Each row is a point on a tangle of strands that fork, close into loops and nearly touch. The rows are in no order.
In the rows, zero is written as 128.
Two points are linked if the straight distance between their rows is under 115.
Pumu: | 111 |  88 | 125 |  92 |  63 | 155 | 134 | 125 | 106 | 123 | 136 | 157 | 104 | 124 | 163 |  98 | 121 | 138 | 144 | 145 | 161 | 121 | 177 | 131 | 180 | 120 |  95 | 158 | 130 | 163 | 148 | 189 | 131 | 164 | 144 |  97 | 151 | 120 | 156 | 114 | 141 | 182 |
vapu: |  87 | 124 | 129 |  97 | 121 | 124 | 154 | 105 |  81 | 141 | 122 | 151 | 129 | 131 | 144 |  96 | 165 | 113 | 144 | 155 |  79 |  84 | 137 | 129 | 181 | 145 | 140 | 104 |  85 | 171 | 110 | 185 | 163 | 131 | 121 |  75 |  96 | 166 | 148 | 118 |  76 | 142 |
Peti: | 151 | 117 |  93 | 158 | 132 | 138 | 150 | 174 | 134 | 166 | 147 |  92 | 149 | 114 | 117 | 160 | 120 | 163 | 149 | 104 | 150 | 177 | 119 | 110 |  75 | 170 | 145 |  96 | 137 |  52 | 118 |  81 | 181 | 117 |  92 | 115 | 124 | 124 | 123 | 120 | 108 | 105 |
zis: | 138 | 122 | 100 | 187 | 163 | 145 | 138 | 147 | 151 | 149 | 112 |  83 | 153 | 122 |  98 | 170 | 135 | 121 | 117 | 106 | 122 | 159 |  98 | 100 |  94 | 156 | 153 |  81 | 121 |  69 | 119 | 103 | 157 | 136 | 138 | 123 | 137 | 139 |  75 | 124 | 130 | 118 |
rit: | 131 | 108 | 134 | 102 | 119 | 132 | 149 | 111 |  97 | 143 | 144 | 119 | 147 | 113 | 168 |  79 | 134 | 133 | 121 | 164 |  87 |  72 | 155 | 132 | 179 | 129 | 127 | 118 |  99 | 164 | 123 | 152 | 137 | 132 | 109 | 123 | 129 | 137 | 155 | 120 |  91 | 144 |
Sima: | 166 | 100 | 149 | 171 | 161 | 128 | 119 | 179 | 135 | 171 | 124 |  95 | 143 | 112 |  92 | 167 | 130 | 124 | 122 |  91 | 124 | 138 | 107 | 125 |  78 | 162 | 140 | 104 | 158 |  67 |  96 |  48 | 169 |  98 | 113 | 156 | 126 | 136 |  91 | 132 | 119 | 129 |
sede: | 200 | 112 | 195 | 178 | 174 | 101 | 100 | 181 | 124 | 132 | 134 | 158 | 106 |  98 | 138 | 155 | 120 | 113 | 140 |  96 | 110 | 103 | 118 | 132 |  63 | 129 | 149 | 154 | 209 | 120 | 151 |  67 | 147 | 105 |  96 | 178 | 114 | 140 | 116 | 144 | 114 | 128 |
sinup: | 150 | 128 | 146 | 159 | 167 | 128 | 105 | 159 | 145 | 140 | 124 | 113 | 150 | 124 |  88 | 161 | 137 | 112 | 117 |  91 | 129 | 139 |  84 | 122 | 103 | 133 | 146 | 121 | 150 |  90 |  97 |  46 | 171 |  97 | 128 | 150 | 102 | 125 |  85 | 133 | 117 | 148 |
veru: | 118 | 137 | 117 | 124 | 124 | 126 | 123 | 103 | 116 |  98 | 119 | 136 | 159 | 136 | 144 | 102 | 132 | 144 | 140 | 114 | 150 | 139 | 127 | 137 | 121 | 111 | 121 | 141 | 128 | 141 | 129 | 163 |  89 | 153 | 107 | 132 | 118 | 115 | 128 | 130 | 138 | 126 |
Vebad: | 102 | 154 | 141 |  78 | 102 | 110 | 103 | 128 | 135 |  87 | 118 | 175 |  79 | 146 |  98 | 127 | 128 | 154 | 178 | 139 | 169 | 145 | 141 | 146 | 159 | 155 | 111 | 115 |  96 | 111 | 107 | 189 | 109 | 144 | 132 |  77 | 111 |  91 | 151 | 104 | 139 | 117 |
Fal: |  95 | 106 | 121 | 113 |  83 | 142 | 142 | 108 | 107 | 136 | 134 | 125 | 118 | 126 | 151 | 114 | 160 | 125 |  85 | 122 | 123 | 142 | 151 | 131 | 122 |  85 |  72 | 195 | 179 | 177 | 137 | 129 | 105 | 143 | 177 | 158 | 173 | 138 | 144 | 151 | 164 | 118 |
Kamav: | 108 | 143 |  97 | 121 | 133 | 116 | 101 | 119 | 145 | 104 | 107 | 123 | 110 | 115 | 103 | 152 | 101 | 131 | 166 | 106 | 165 | 163 | 126 | 144 | 126 | 144 | 114 | 117 | 112 | 102 | 101 | 161 | 123 | 133 | 145 | 110 | 123 | 117 | 113 | 118 | 153 |  78 |
suk: | 136 | 123 | 110 | 152 | 183 | 142 | 110 | 128 | 165 | 133 |  91 |  98 |  82 | 149 |  97 | 121 |  90 |  97 |  88 | 103 | 119 | 175 | 123 | 131 | 104 | 154 | 124 |  95 | 141 | 105 | 101 | 144 |  92 | 131 | 159 | 168 | 152 | 141 |  84 | 175 | 172 | 127 |
mukan: | 120 |  79 | 123 | 119 | 123 | 139 | 111 | 104 | 117 | 148 | 144 | 131 | 173 | 131 | 154 | 110 | 126 | 139 | 117 | 121 | 125 |  84 | 112 | 118 | 124 |  69 |  85 | 152 | 157 | 182 | 168 | 126 | 121 | 125 | 100 | 168 | 127 | 118 | 125 | 150 | 150 | 160 |
Sipu: | 131 |  64 | 146 | 128 | 133 | 116 | 104 | 111 | 126 | 157 | 148 | 150 | 148 | 137 | 145 | 118 | 112 | 133 | 136 | 120 | 123 |  73 | 109 | 111 | 128 |  54 |  98 | 154 | 177 | 188 | 164 | 111 | 140 | 118 | 100 | 178 | 131 | 132 | 102 | 151 | 141 | 168 |
fip: |  89 | 148 | 158 | 112 | 120 | 149 | 164 | 117 |  72 | 117 |  96 | 127 |  91 | 149 | 112 |  87 | 141 | 102 | 105 | 134 |  76 | 108 | 119 | 132 | 164 | 145 | 156 | 142 |  92 | 170 | 110 | 153 | 103 | 149 | 169 | 112 | 162 | 132 | 152 | 107 | 121 | 113 |
zuva: | 150 | 134 |  97 | 147 | 145 | 127 | 100 | 144 | 141 | 152 | 145 | 126 | 134 |  74 | 138 | 152 | 123 | 157 | 148 | 114 | 140 | 133 | 120 | 124 |  67 | 115 | 143 | 111 | 166 |  96 | 120 | 102 | 159 | 115 |  93 | 144 | 114 | 115 | 132 | 126 | 101 | 109 |
Gidi: | 145 | 141 | 112 | 148 | 152 | 126 |  98 | 108 | 129 | 120 | 126 | 141 | 169 |  95 | 145 | 130 | 137 | 147 | 141 | 119 | 141 | 121 | 111 | 130 |  79 |  99 | 135 | 113 | 147 | 115 | 129 | 126 | 130 | 134 |  97 | 140 | 104 | 114 | 119 | 133 | 113 | 118 |
Lis: | 130 | 128 |  83 | 131 | 133 | 140 | 142 | 150 | 144 | 133 | 134 |  99 | 146 |  95 | 113 | 157 | 134 | 137 | 163 | 107 | 150 | 158 | 123 | 106 |  89 | 138 | 160 |  98 | 108 |  77 | 106 |  97 | 181 | 112 | 112 |  96 | 114 | 109 | 107 | 107 | 115 |  94 |
ruvo: | 121 | 119 | 100 | 150 | 162 | 133 | 111 | 122 | 170 | 127 |  89 |  98 |  75 | 144 |  84 | 146 |  96 | 101 |  97 | 110 | 140 | 171 | 136 | 140 | 113 | 179 | 104 |  85 | 127 | 115 | 121 | 138 | 103 | 128 | 168 | 136 | 149 | 137 |  91 | 151 | 180 |  96 |
zimi: | 160 | 112 | 155 | 124 | 128 | 102 | 129 | 155 | 110 | 127 | 178 | 140 | 171 | 118 | 148 | 103 | 138 | 125 | 115 | 144 |  86 |  78 | 157 | 143 | 160 |  89 | 139 | 137 | 175 | 144 | 160 |  69 | 120 | 125 |  92 | 138 | 110 | 122 | 100 | 157 | 129 | 153 |
vemep: | 136 | 138 |  68 | 130 | 127 | 128 |  88 | 132 | 127 | 139 | 142 | 132 | 133 |  91 | 170 | 150 | 111 | 172 | 187 | 120 | 167 | 126 | 150 | 136 |  80 | 114 | 142 | 107 | 137 | 121 | 134 | 165 | 128 | 131 | 107 | 107 | 130 | 127 | 142 | 104 | 105 |  97 |
Daron: | 109 | 180 | 150 | 104 | 113 | 113 | 120 | 125 | 118 | 111 | 118 | 106 |  80 | 166 |  78 | 121 | 113 | 101 | 103 | 152 | 125 | 142 | 129 | 122 | 175 | 155 | 136 | 150 |  71 | 130 | 134 | 142 |  94 | 134 | 179 | 109 | 143 | 140 | 163 | 126 | 160 | 121 |
tesu: |  94 |  74 | 137 | 101 |  67 | 137 | 135 | 104 | 100 | 117 | 101 | 173 | 106 | 113 | 162 | 123 | 125 | 156 | 167 | 138 | 185 | 135 | 178 | 133 | 143 | 115 | 101 | 142 | 149 | 167 | 161 | 192 | 125 | 159 | 147 | 102 | 143 | 131 | 138 | 129 | 184 | 154 |
Bak: | 139 | 160 | 131 | 129 | 143 | 111 | 114 | 112 | 164 | 113 | 141 | 110 | 162 | 140 | 104 | 124 | 138 | 116 | 105 | 141 | 129 | 133 |  99 | 123 | 124 |  92 | 146 | 136 | 115 |  90 | 113 |  59 | 141 | 103 | 121 | 134 | 103 | 107 | 110 | 136 | 118 | 138 |
Dorit: |  99 | 144 | 125 | 124 | 114 | 117 | 127 | 101 | 122 |  88 |  94 | 136 | 113 | 135 | 119 | 105 | 124 | 132 | 134 | 123 | 171 | 167 | 133 | 150 | 120 | 133 | 115 | 145 | 150 | 147 | 123 | 158 |  79 | 153 | 137 | 128 | 117 | 137 | 141 | 132 | 167 | 100 |
dafaz: | 118 | 131 |  88 | 133 | 106 | 122 |  88 | 129 | 124 | 118 | 130 | 159 | 123 |  99 | 166 | 133 | 109 | 162 | 189 | 111 | 176 | 132 | 158 | 163 | 103 | 122 | 129 | 112 | 125 | 134 | 141 | 184 | 104 | 150 | 107 |  90 | 132 | 130 | 137 | 110 | 140 |  98 |
Bubes: | 173 | 122 | 156 | 160 | 153 | 111 |  94 | 209 | 122 | 158 | 145 | 156 | 111 |  82 | 131 | 171 | 123 | 142 | 159 |  68 | 131 | 104 | 129 | 126 |  74 | 149 | 159 | 136 | 197 | 124 | 143 |  54 | 149 |  90 |  91 | 166 | 105 | 136 | 125 | 130 |  98 | 142 |
vilid: |  97 |  93 | 113 | 130 |  89 | 132 | 118 | 121 | 101 | 117 | 118 | 160 | 119 | 108 | 169 | 136 | 105 | 148 | 184 | 113 | 174 | 131 | 169 | 157 | 109 | 106 | 117 | 120 | 137 | 154 | 157 | 192 | 114 | 163 | 111 | 106 | 136 | 137 | 133 | 131 | 167 | 132 |
sul: | 106 |  49 | 143 | 116 | 104 | 120 | 103 | 110 | 150 | 140 | 159 | 157 | 147 | 121 | 144 | 114 |  96 | 123 | 143 | 153 | 134 |  82 | 132 | 118 | 156 |  38 | 111 | 154 | 150 | 211 | 150 | 109 | 127 | 120 | 103 | 188 | 136 | 123 | 134 | 123 | 112 | 179 |
vedi: | 148 | 166 | 121 | 114 | 129 | 119 | 146 | 140 | 160 | 104 | 124 | 117 | 148 | 147 |  87 | 172 | 141 | 109 | 140 | 132 | 136 | 163 | 124 |  93 | 162 | 157 | 126 | 124 |  58 |  86 | 139 | 156 | 140 | 135 | 164 |  76 | 132 | 110 | 104 | 109 | 143 | 107 |
piz: | 141 | 112 | 132 | 107 | 115 | 128 | 133 | 108 | 107 | 129 | 141 | 117 | 161 | 128 | 163 |  80 | 134 | 143 | 119 | 153 | 112 |  93 | 151 | 129 | 158 | 111 | 122 | 135 | 113 | 148 | 146 | 133 | 122 | 140 |  86 | 139 | 132 | 114 | 146 | 126 | 116 | 148 |
migo: | 106 | 147 | 123 |  85 | 115 | 115 | 103 | 129 | 144 | 100 | 102 | 138 | 104 | 127 |  84 | 153 | 124 | 146 | 182 | 114 | 169 | 153 | 126 | 144 | 146 | 155 | 108 | 109 |  78 | 101 | 108 | 176 | 128 | 139 | 153 |  86 | 122 | 104 | 125 | 103 | 161 |  85 |
fen: | 102 | 166 | 120 | 140 | 132 | 111 | 127 | 105 | 139 | 106 | 118 |  88 | 126 | 174 |  97 | 116 | 107 | 111 |  88 | 123 | 133 | 162 | 108 | 115 | 137 | 113 | 126 | 157 | 103 | 135 | 121 | 125 |  81 | 141 | 163 | 141 | 139 | 157 | 128 | 142 | 156 | 123 |
vapos: | 129 | 180 | 127 | 102 | 132 | 112 | 148 | 129 | 162 | 100 | 150 | 152 | 123 | 142 | 151 | 125 | 143 | 145 | 143 | 158 | 120 | 108 | 148 | 113 | 162 | 142 | 135 | 122 |  83 | 101 | 103 | 161 | 149 | 118 | 121 |  93 | 114 |  93 | 157 | 103 |  84 | 124 |
zopog: | 127 | 147 | 166 | 111 | 142 | 135 | 175 |  94 | 111 | 119 | 114 | 104 | 132 | 125 | 129 |  87 | 147 | 119 | 102 | 167 |  69 |  75 | 121 | 132 | 149 | 132 | 164 | 108 |  98 | 156 | 111 | 115 | 128 | 125 | 116 | 132 | 129 | 138 | 146 | 134 |  97 | 111 |
kud: | 112 | 178 | 141 | 120 | 123 | 121 | 137 | 112 | 117 | 112 | 120 |  84 | 107 | 155 | 100 |  98 | 114 | 106 |  96 | 144 |  96 | 135 | 126 | 117 | 154 | 131 | 161 | 151 |  74 | 140 | 130 | 125 |  86 | 143 | 164 | 141 | 163 | 148 | 146 | 127 | 134 | 125 |
zivuk: |  95 | 124 | 135 |  95 |  94 | 153 | 158 | 128 |  76 | 121 | 113 | 119 |  84 | 134 | 122 |  71 | 150 | 110 | 106 | 133 |  93 | 111 | 151 | 142 | 173 | 135 | 129 | 145 | 113 | 164 | 113 | 156 | 110 | 154 | 161 | 112 | 172 | 125 | 148 | 107 | 125 | 118 |
segov: |  87 |  86 | 111 | 114 |  90 | 159 | 151 | 101 | 134 | 140 | 135 | 143 | 105 | 118 | 169 | 123 | 136 | 125 | 101 | 116 | 142 | 130 | 136 | 129 | 103 |  73 |  76 | 180 | 187 | 188 | 142 | 148 | 100 | 146 | 179 | 165 | 158 | 132 | 134 | 153 | 173 | 145 |
lalek: | 175 | 133 | 175 | 177 | 186 | 104 |  91 | 121 | 138 | 139 | 106 | 130 | 140 | 128 | 110 | 120 | 132 | 107 |  94 | 128 | 112 | 136 |  79 | 127 |  97 | 119 | 131 | 139 | 192 |  98 | 111 |  81 | 134 |  99 | 117 | 187 | 106 | 142 | 105 | 150 | 113 | 136 |
Fibe: | 150 | 170 | 124 | 140 | 130 | 134 | 167 | 156 | 165 | 116 | 141 | 112 | 184 | 147 | 107 | 182 | 158 |  99 | 122 | 139 | 118 | 163 | 129 |  91 | 154 | 163 | 157 | 117 |  63 |  73 | 144 | 139 | 124 | 121 | 146 |  72 | 124 | 107 |  98 |  92 | 147 | 121 |
Duni: | 114 | 144 | 109 | 159 | 177 | 122 | 128 | 107 | 160 | 125 | 107 |  96 | 117 | 171 |  96 | 125 | 102 |  97 |  74 |  99 | 124 | 176 |  93 | 113 | 123 | 124 | 118 | 129 | 133 | 120 | 110 | 128 |  88 | 136 | 163 | 162 | 135 | 166 |  91 | 170 | 150 | 136 |
fizis: | 112 |  87 | 125 |  97 |  95 | 142 | 124 | 111 | 120 | 145 | 148 | 116 | 147 | 119 | 157 |  92 | 125 | 141 | 101 | 133 | 124 |  91 | 152 | 124 | 153 |  96 |  98 | 157 | 125 | 177 | 144 | 147 | 111 | 142 | 119 | 155 | 144 | 115 | 148 | 131 | 142 | 170 |
Nukep: | 126 |  97 | 111 |  97 |  96 | 139 | 143 | 123 |  89 | 145 | 142 | 136 | 130 | 118 | 170 |  85 | 123 | 127 | 142 | 166 | 112 |  94 | 166 | 141 | 189 | 139 | 115 | 120 | 101 | 162 | 124 | 185 | 149 | 140 | 125 | 104 | 121 | 149 | 176 | 108 |  98 | 172 |
fivum: |  89 | 164 | 148 | 110 | 110 | 106 | 113 | 102 | 128 |  97 | 103 | 119 |  81 | 176 |  74 | 131 | 127 | 118 | 116 | 146 | 158 | 169 | 131 | 127 | 151 | 152 | 107 | 151 |  90 | 130 | 132 | 131 | 100 | 144 | 177 | 113 | 138 | 143 | 155 | 124 | 179 | 120 |
Momel: | 167 | 131 |  86 | 162 | 140 | 148 |  98 | 144 | 139 | 145 | 145 | 144 |  99 | 119 | 174 | 162 |  75 | 166 | 150 | 126 | 156 | 148 | 120 | 150 |  75 | 117 | 120 | 111 | 168 | 114 | 151 | 162 | 113 | 121 | 100 | 145 | 156 |  98 | 152 | 137 | 102 | 108 |
ratet: | 184 | 100 | 112 | 142 | 135 | 138 | 145 | 181 | 133 | 182 | 145 |  98 | 147 | 127 | 116 | 157 | 107 | 168 | 135 | 110 | 156 | 172 | 117 | 120 |  78 | 180 | 126 | 112 | 166 |  54 | 125 |  71 | 181 | 100 |  80 | 144 | 122 | 112 | 144 | 126 | 106 | 127 |
mavi: | 112 |  72 | 108 | 149 | 102 | 166 | 140 | 119 | 110 | 134 | 116 | 147 | 105 | 112 | 180 | 125 |  96 | 141 | 136 | 116 | 119 | 120 | 131 | 159 |  76 | 100 | 104 | 123 | 175 | 153 | 158 | 171 |  99 | 138 | 121 | 167 | 138 | 130 | 125 | 148 | 180 | 137 |
dob: | 100 | 111 | 152 |  90 | 131 | 130 | 169 | 101 |  89 | 138 | 118 | 141 | 151 | 107 | 162 | 118 | 178 |  96 | 124 | 167 |  87 |  72 | 129 | 114 | 189 | 134 | 146 | 113 | 113 | 194 | 105 | 145 | 176 | 126 | 121 |  98 |  97 | 168 | 123 | 131 |  83 | 143 |
rabe: | 186 | 120 | 177 | 171 | 172 | 112 |  98 | 139 | 115 | 134 | 110 | 155 | 139 | 116 | 131 | 133 | 130 | 119 | 119 | 116 | 104 | 120 |  85 | 131 |  79 | 113 | 134 | 142 | 216 | 126 | 141 |  81 | 139 | 108 | 102 | 182 | 108 | 137 | 103 | 156 | 123 | 136 |
gel: | 148 | 165 | 137 | 131 | 137 | 124 | 140 | 129 | 177 | 125 | 152 | 103 | 169 | 134 | 103 | 158 | 142 | 108 |  90 | 143 | 107 | 129 | 114 | 122 | 146 | 122 | 148 | 124 |  70 |  82 | 120 |  65 | 145 | 100 | 148 | 115 | 118 | 109 | 112 | 133 | 129 | 127 |
mopa: | 135 | 159 | 154 | 114 | 132 | 106 | 153 | 100 | 132 | 117 | 140 | 114 | 136 | 134 | 130 |  90 | 134 | 131 | 103 | 169 |  89 |  96 | 134 | 129 | 147 | 125 | 163 | 120 |  96 | 123 | 118 | 105 | 126 | 118 | 114 | 123 | 128 | 131 | 154 | 125 |  96 | 114 |
Kove: | 109 | 128 | 172 |  95 | 144 | 141 | 172 |  96 |  97 | 121 | 120 | 125 | 141 | 121 | 143 | 105 | 173 | 102 | 109 | 170 |  82 |  69 | 112 | 123 | 174 | 138 | 159 | 110 | 116 | 185 | 106 | 121 | 143 | 131 | 116 | 115 | 108 | 158 | 122 | 138 |  78 | 121 |
Seg: | 131 | 158 | 115 | 125 | 148 | 123 | 127 | 122 | 164 | 100 | 120 | 101 | 155 | 144 |  98 | 162 | 126 | 103 | 124 | 112 | 146 | 160 | 108 | 102 | 148 | 128 | 128 | 129 |  81 |  88 | 119 | 140 | 133 | 143 | 162 | 108 | 130 | 120 |  91 | 126 | 143 | 117 |
kemo: | 111 |  58 | 132 |  96 |  85 | 139 | 117 |  99 | 132 | 133 | 159 | 146 | 140 | 112 | 162 | 107 |  83 | 139 | 151 | 169 | 139 |  87 | 156 | 113 | 169 |  69 | 108 | 144 | 118 | 194 | 143 | 128 | 136 | 129 | 117 | 157 | 151 | 114 | 176 |  99 | 100 | 194 |
kar: | 106 |  70 | 111 | 132 |  99 | 170 | 150 | 104 | 131 | 146 | 122 | 157 | 100 | 117 | 170 | 126 | 118 | 118 | 111 | 111 | 122 | 123 | 120 | 132 |  83 |  66 |  95 | 153 | 191 | 187 | 147 | 149 | 106 | 132 | 158 | 190 | 142 | 131 | 119 | 156 | 168 | 153 |
niv: | 134 | 159 | 115 | 141 | 156 | 120 | 118 | 104 | 161 | 115 | 123 |  97 | 162 | 144 | 109 | 140 | 123 | 122 | 116 | 111 | 138 | 149 |  94 | 107 | 123 | 104 | 131 | 127 | 102 |  96 | 103 | 120 | 142 | 127 | 144 | 134 | 117 | 126 |  96 | 142 | 130 | 121 |
Supom: | 111 | 163 | 125 |  81 | 113 | 109 | 132 | 128 | 127 |  95 | 143 | 179 |  68 | 164 | 113 | 122 | 125 | 138 | 165 | 162 | 132 | 133 | 134 | 143 | 188 | 163 | 116 | 117 |  97 | 111 | 125 | 199 | 116 | 138 | 131 |  68 | 115 | 106 | 164 | 100 | 105 | 133 |
benod: | 120 | 167 | 127 | 119 | 126 | 101 | 143 | 120 | 144 | 124 | 140 | 153 | 114 | 131 | 158 | 122 | 159 | 136 | 135 | 180 | 107 |  93 | 158 | 138 | 167 | 150 | 146 | 104 |  84 | 121 |  98 | 147 | 163 | 112 | 111 |  86 | 103 | 131 | 165 | 114 |  57 | 126 |
Fut: | 182 | 101 | 136 | 136 | 129 | 121 | 130 | 202 | 143 | 182 | 159 | 141 | 126 | 110 | 132 | 173 |  99 | 172 | 146 | 104 | 167 | 143 | 125 | 115 |  71 | 177 | 124 | 126 | 186 |  89 | 151 |  56 | 162 |  73 |  81 | 156 | 114 | 112 | 142 | 135 | 104 | 139 |
soli: |  92 | 163 | 140 | 108 | 121 | 119 | 153 | 105 | 103 | 122 | 121 | 148 | 103 | 140 | 145 |  94 | 144 | 120 | 143 | 165 |  82 |  87 | 131 | 125 | 159 | 153 | 154 | 104 |  79 | 138 | 108 | 183 | 142 | 131 | 121 |  91 | 113 | 155 | 155 | 107 |  72 | 120 |
negig: | 116 | 134 | 107 | 134 | 151 | 129 | 106 | 114 | 159 | 120 |  77 | 111 |  96 | 149 |  82 | 171 | 117 |  99 | 111 | 108 | 160 | 177 | 125 | 141 | 121 | 182 |  91 |  85 | 105 | 113 | 131 | 146 | 110 | 129 | 177 | 110 | 139 | 152 |  93 | 130 | 187 |  88 |
potu: | 159 | 104 | 135 | 194 | 159 | 145 | 142 | 178 | 133 | 181 | 123 |  86 | 139 | 132 |  89 | 157 | 132 | 132 | 104 | 104 | 124 | 147 | 112 | 108 |  72 | 183 | 156 |  80 | 133 |  56 | 120 |  58 | 152 | 110 | 109 | 134 | 138 | 138 |  90 | 120 | 126 | 132 |
Foga: | 150 | 141 | 144 | 155 | 165 | 117 |  96 | 135 | 144 | 124 | 120 | 118 | 160 | 120 | 101 | 138 | 144 | 119 | 110 | 122 | 132 | 137 |  83 | 129 | 108 | 105 | 129 | 129 | 158 |  93 | 100 |  62 | 155 | 103 | 123 | 153 |  93 | 133 |  93 | 146 | 110 | 139 |
Relef: |  96 | 113 | 125 | 118 |  97 | 132 | 153 | 109 | 108 | 124 | 111 | 130 | 100 | 138 | 132 | 106 | 176 | 116 | 100 | 133 | 132 | 166 | 160 | 137 | 135 | 111 |  72 | 183 | 172 | 165 | 134 | 125 | 101 | 156 | 178 | 147 | 173 | 144 | 145 | 135 | 172 | 103 |
meke: | 181 | 107 | 153 | 145 | 146 | 114 | 130 | 218 | 127 | 183 | 151 | 124 | 116 | 102 | 116 | 174 | 105 | 154 | 148 |  73 | 146 | 135 | 124 | 119 |  81 | 178 | 138 | 146 | 182 |  97 | 136 |  42 | 152 |  72 |  83 | 169 | 114 | 128 | 142 | 131 | 106 | 133 |
velir: | 149 | 158 | 121 | 151 | 142 | 151 | 158 | 144 | 170 | 128 | 145 | 103 | 192 | 143 | 100 | 174 | 156 |  99 | 105 | 128 | 120 | 149 | 123 | 112 | 142 | 149 | 162 | 117 |  65 |  69 | 141 |  96 | 146 | 113 | 142 |  80 | 122 | 109 |  96 | 112 | 137 | 127 |
sibem: |  96 | 148 | 126 | 112 | 128 | 113 | 104 | 109 | 146 |  99 |  95 | 114 | 100 | 165 |  75 | 159 | 129 | 103 | 122 | 122 | 159 | 174 | 126 | 128 | 140 | 161 |  94 | 129 |  84 | 122 | 123 | 150 | 107 | 136 | 174 | 106 | 123 | 144 | 118 | 130 | 177 | 110 |
pab: | 116 | 191 | 123 |  92 | 115 | 109 | 130 | 137 | 146 | 103 | 144 | 161 |  78 | 163 | 114 | 137 | 122 | 143 | 157 | 163 | 105 | 110 | 131 | 126 | 188 | 158 | 119 | 124 |  75 | 108 | 114 | 190 | 133 | 127 | 143 |  79 | 119 | 121 | 162 | 117 |  93 | 118 |
Fegi: | 149 | 136 |  66 | 140 | 134 | 139 | 103 | 144 | 140 | 149 | 148 | 124 | 122 |  94 | 161 | 158 |  99 | 173 | 168 | 113 | 164 | 146 | 126 | 132 |  84 | 128 | 133 | 111 | 150 | 100 | 128 | 147 | 146 | 117 | 103 | 122 | 130 | 111 | 146 | 116 |  95 |  97 |
dotu: | 112 | 121 | 141 | 110 |  97 | 143 | 148 | 117 |  89 | 136 | 120 |  92 | 130 | 135 | 128 |  62 | 146 | 126 |  85 | 120 |  82 |  99 | 139 | 138 | 151 | 113 | 130 | 154 | 107 | 167 | 115 | 124 |  98 | 142 | 132 | 147 | 165 | 122 | 140 | 122 | 128 | 124 |
Fedis: | 115 | 180 | 165 | 114 | 141 | 139 | 159 | 104 | 103 | 112 | 107 | 108 | 100 | 152 |  98 | 111 | 124 |  99 |  97 | 149 |  73 | 116 | 106 | 111 | 150 | 148 | 182 | 135 |  67 | 160 | 116 | 159 |  91 | 138 | 176 | 123 | 152 | 149 | 149 | 110 | 119 | 118 |
sobi: | 136 | 137 | 106 | 165 | 144 | 148 | 148 | 152 | 150 | 130 | 129 | 103 | 168 | 119 |  97 | 170 | 152 | 114 | 137 | 110 | 139 | 156 | 109 | 103 | 104 | 151 | 167 |  89 |  86 |  77 | 131 |  92 | 168 | 128 | 127 |  93 | 117 | 113 |  85 | 106 | 141 | 115 |
pono: | 138 | 140 | 116 | 122 | 131 | 119 | 114 |  98 | 129 | 108 | 142 | 148 | 181 | 124 | 162 | 104 | 144 | 140 | 125 | 126 | 138 | 113 | 133 | 133 | 118 | 100 | 120 | 133 | 127 | 134 | 142 | 133 | 104 | 141 |  88 | 134 | 117 | 107 | 124 | 131 | 120 | 143 |
tosi: | 104 |  92 | 113 |  98 |  71 | 154 | 137 | 125 |  87 | 140 | 147 | 153 | 110 | 116 | 165 |  90 | 104 | 137 | 138 | 148 | 120 | 100 | 162 | 131 | 191 | 136 | 110 | 134 | 114 | 167 | 130 | 192 | 135 | 143 | 151 |  98 | 142 | 134 | 182 | 101 | 108 | 173 |
katem: |  91 | 126 | 138 | 117 | 100 | 131 | 150 | 102 | 103 |  97 | 101 | 133 | 103 | 153 | 119 |  94 | 162 | 129 | 124 | 136 | 157 | 167 | 152 | 148 | 136 | 129 |  93 | 167 | 166 | 160 | 140 | 149 |  92 | 159 | 152 | 124 | 137 | 135 | 148 | 129 | 171 | 103 |
tezo: | 154 | 136 | 155 | 136 | 144 | 104 | 116 | 163 | 125 | 110 | 170 | 159 | 163 | 116 | 138 | 114 | 153 | 121 | 118 | 130 | 111 |  93 | 136 | 148 | 141 |  92 | 153 | 143 | 173 | 126 | 148 |  51 | 120 | 116 |  89 | 127 |  97 | 108 | 101 | 145 | 117 | 137 |
Lak: | 163 | 133 | 172 | 163 | 149 | 103 | 104 | 160 | 112 | 112 | 147 | 157 | 165 | 124 | 135 | 125 | 156 | 115 | 132 | 109 | 113 | 108 | 109 | 140 | 104 |  98 | 140 | 151 | 196 | 132 | 146 |  52 | 132 | 107 |  94 | 148 |  93 | 123 |  98 | 152 | 113 | 146 |
sasad: | 140 | 112 |  97 | 166 | 126 | 147 | 113 | 123 | 117 | 136 | 123 | 141 | 117 | 112 | 174 | 130 |  91 | 152 | 145 | 111 | 121 | 127 | 123 | 166 |  67 | 105 | 131 | 106 | 159 | 137 | 151 | 160 | 104 | 134 |  94 | 154 | 142 | 125 | 131 | 142 | 137 | 117 |

A tip is a point with one link. Name the tips that can be reached along the links from each point below, in the order of the rows.
dob: Kamav, mopa
Sipu: kemo
vedi: zimi
fen: dotu

How many points has the smallest loop of links through each point below? Write 0 if it is on no loop.
meke: 14
vilid: 13
kar: 14
fivum: 9
Bak: 7
Foga: 9
